The views of a scene show one set of named points, each view turned or mirrored, and shifted as a whole, with a little noise and some points left out.
In the rows, zero is written as 128.

Scene 1
View 1
Q94: 77, 98, 150, 104, 152, 143, 162, 118, 110, 122, 146, 143, 104, 119, 129, 136, 157, 126, 138, 162, 64, 149
Q157: 92, 120, 113, 108, 134, 149, 145, 126, 116, 130, 143, 133, 140, 85, 105, 106, 126, 161, 128, 140, 133, 133
Q245: 74, 140, 168, 150, 130, 137, 201, 193, 206, 157, 175, 194, 134, 129, 135, 133, 165, 120, 131, 111, 93, 114
Q709: 108, 106, 151, 117, 148, 154, 155, 146, 119, 133, 162, 139, 130, 89, 163, 122, 154, 142, 116, 119, 111, 112
Q611: 79, 100, 127, 112, 150, 131, 181, 114, 153, 140, 128, 131, 110, 126, 104, 128, 136, 153, 150, 177, 83, 142
Q247: 81, 137, 145, 119, 131, 153, 170, 168, 151, 131, 169, 161, 133, 112, 124, 120, 153, 125, 123, 113, 110, 124
Q990: 60, 142, 146, 119, 136, 145, 179, 150, 161, 135, 155, 184, 130, 141, 96, 131, 160, 105, 135, 120, 86, 137
Q958: 91, 103, 127, 96, 153, 145, 166, 110, 118, 122, 141, 121, 111, 122, 119, 125, 147, 137, 133, 151, 94, 136
Q186: 70, 111, 166, 130, 156, 131, 181, 130, 156, 149, 140, 188, 123, 133, 123, 144, 170, 114, 136, 139, 60, 134
Q653: 85, 152, 138, 108, 125, 160, 184, 189, 162, 119, 192, 146, 125, 132, 125, 114, 151, 113, 119, 99, 125, 117
Q888: 107, 116, 103, 83, 144, 157, 160, 119, 118, 115, 150, 95, 123, 117, 112, 109, 133, 145, 127, 130, 135, 121
Q543: 112, 137, 101, 72, 144, 169, 167, 136, 125, 105, 166, 90, 125, 139, 114, 105, 143, 122, 112, 93, 152, 103
Q671: 73, 109, 140, 123, 145, 132, 169, 120, 143, 143, 131, 160, 122, 112, 106, 130, 143, 143, 144, 160, 81, 145
Q789: 96, 75, 154, 114, 158, 136, 166, 123, 111, 129, 147, 116, 92, 96, 158, 134, 145, 157, 138, 187, 71, 143
Q214: 102, 129, 134, 114, 136, 154, 175, 163, 152, 131, 170, 138, 132, 112, 137, 116, 148, 136, 118, 110, 127, 110
Q750: 85, 107, 168, 127, 154, 139, 176, 137, 147, 144, 150, 175, 123, 121, 145, 142, 171, 118, 130, 130, 70, 123
View 2
Q958: 146, 123, 100, 142, 140, 145, 125, 131, 147, 116, 130, 153, 128, 127, 112, 109, 116, 98, 120, 129, 131, 86
Q247: 129, 122, 146, 141, 140, 168, 148, 117, 156, 110, 138, 166, 139, 168, 101, 125, 135, 143, 112, 117, 131, 150
Q750: 109, 108, 110, 156, 148, 149, 163, 128, 166, 122, 122, 141, 116, 190, 93, 106, 111, 133, 138, 114, 126, 123
Q671: 130, 101, 86, 156, 178, 138, 118, 114, 164, 96, 140, 167, 130, 155, 90, 92, 136, 118, 114, 115, 143, 99
Q653: 150, 140, 171, 120, 131, 184, 152, 113, 146, 116, 145, 177, 141, 164, 110, 142, 136, 153, 108, 131, 128, 176
Q94: 128, 118, 100, 164, 139, 138, 137, 126, 160, 118, 127, 152, 119, 147, 103, 110, 104, 104, 121, 107, 129, 68
Q543: 176, 154, 145, 105, 109, 175, 126, 145, 121, 128, 135, 153, 149, 108, 142, 134, 138, 106, 111, 161, 127, 148
Q214: 142, 122, 142, 115, 129, 177, 142, 117, 148, 110, 137, 165, 141, 151, 108, 129, 129, 139, 129, 139, 127, 153
Q888: 163, 132, 116, 113, 122, 164, 106, 129, 132, 112, 138, 161, 146, 102, 126, 121, 133, 98, 117, 151, 133, 110
Q186: 115, 111, 102, 162, 166, 143, 161, 127, 167, 121, 125, 144, 110, 189, 90, 99, 109, 131, 128, 112, 128, 115
Q157: 142, 105, 109, 131, 130, 159, 95, 115, 146, 86, 141, 174, 161, 113, 112, 113, 154, 111, 116, 129, 144, 115
Q789: 126, 101, 91, 136, 131, 149, 131, 103, 163, 105, 127, 161, 119, 131, 90, 113, 76, 106, 153, 117, 124, 47
Q611: 155, 117, 83, 141, 185, 142, 121, 111, 156, 109, 140, 171, 112, 139, 92, 95, 112, 111, 118, 131, 134, 81
View 3
Q789: 170, 163, 140, 152, 157, 138, 96, 152, 107, 128, 118, 189, 118, 127, 132, 121, 118, 127, 138, 146, 145, 135
Q245: 144, 166, 140, 189, 84, 165, 154, 138, 118, 146, 150, 147, 152, 87, 103, 194, 159, 183, 80, 184, 76, 73
Q157: 117, 126, 165, 130, 147, 141, 111, 174, 134, 132, 122, 135, 93, 88, 125, 139, 117, 100, 90, 137, 96, 128
Q214: 145, 169, 158, 155, 127, 152, 139, 170, 135, 153, 146, 121, 112, 83, 121, 166, 128, 138, 101, 148, 78, 105
Q888: 133, 154, 164, 121, 156, 132, 124, 169, 139, 151, 145, 116, 86, 108, 129, 124, 130, 97, 123, 123, 87, 140
Q958: 136, 149, 139, 129, 137, 130, 108, 149, 127, 144, 134, 151, 106, 121, 139, 115, 142, 119, 125, 136, 111, 130
Q990: 118, 138, 135, 152, 85, 141, 128, 117, 127, 153, 142, 146, 130, 103, 143, 154, 170, 151, 90, 165, 79, 82
Q671: 111, 117, 133, 150, 124, 141, 105, 142, 116, 120, 117, 175, 121, 116, 118, 130, 149, 128, 90, 161, 116, 119
Q611: 124, 130, 140, 151, 143, 132, 118, 139, 111, 128, 130, 171, 116, 135, 108, 117, 166, 120, 121, 157, 116, 131
Q247: 141, 153, 155, 153, 109, 149, 130, 146, 131, 150, 137, 134, 120, 84, 133, 170, 135, 144, 90, 155, 78, 91
Q653: 152, 169, 171, 154, 109, 147, 149, 142, 134, 164, 152, 109, 113, 81, 133, 181, 146, 139, 105, 153, 54, 78
Q750: 143, 167, 114, 157, 98, 152, 115, 141, 122, 144, 139, 165, 142, 105, 137, 145, 138, 171, 100, 155, 115, 104
Q709: 163, 183, 141, 144, 123, 154, 114, 176, 134, 149, 138, 140, 120, 80, 142, 153, 99, 152, 104, 133, 105, 117
View 4
Q186: 112, 99, 151, 119, 131, 90, 95, 127, 141, 208, 134, 133, 157, 125, 165, 109, 160, 134, 118, 93, 99, 123
Q94: 105, 119, 148, 137, 158, 114, 100, 118, 116, 202, 151, 113, 148, 139, 169, 93, 128, 116, 140, 128, 130, 107
Q157: 122, 123, 149, 139, 170, 149, 116, 137, 115, 175, 114, 146, 121, 113, 157, 122, 72, 152, 171, 133, 142, 132
Q789: 96, 106, 161, 155, 147, 124, 103, 104, 100, 185, 181, 126, 150, 140, 185, 103, 117, 104, 174, 117, 150, 103
Q247: 116, 115, 126, 148, 158, 118, 102, 124, 151, 176, 109, 137, 143, 121, 142, 139, 125, 137, 130, 88, 107, 123
Q958: 118, 131, 151, 141, 156, 125, 110, 125, 134, 187, 149, 126, 139, 135, 156, 97, 112, 127, 162, 144, 138, 107
Q214: 121, 119, 129, 163, 155, 133, 107, 121, 160, 153, 113, 148, 134, 118, 136, 149, 105, 142, 154, 94, 115, 123
Q653: 127, 132, 104, 162, 156, 137, 97, 116, 169, 152, 101, 137, 123, 117, 110, 159, 120, 134, 122, 89, 94, 122
Q990: 128, 117, 129, 117, 143, 110, 90, 131, 149, 197, 107, 132, 132, 115, 134, 121, 144, 143, 101, 105, 90, 129
Q671: 119, 105, 166, 111, 139, 121, 101, 134, 104, 204, 138, 145, 130, 112, 170, 107, 121, 145, 140, 124, 124, 130
Q750: 107, 99, 145, 141, 141, 95, 103, 123, 145, 192, 130, 133, 166, 130, 168, 116, 147, 130, 133, 83, 106, 119
Q888: 129, 145, 141, 158, 168, 149, 120, 130, 148, 160, 132, 136, 120, 126, 136, 113, 82, 138, 183, 156, 143, 113
Q709: 102, 110, 138, 173, 170, 125, 119, 119, 142, 163, 121, 139, 160, 127, 169, 134, 98, 137, 169, 85, 132, 115
Q245: 119, 85, 130, 138, 117, 106, 87, 115, 166, 169, 109, 161, 139, 106, 136, 166, 160, 141, 106, 45, 77, 137
Q543: 135, 162, 119, 174, 174, 148, 124, 132, 190, 143, 107, 133, 126, 131, 110, 127, 85, 143, 174, 151, 125, 108

In a view up to two points have been moved. Name them for each view, in the order of its rows, or write none.
view 1 | Q671
view 2 | Q653, Q186
view 3 | Q709
view 4 | Q247
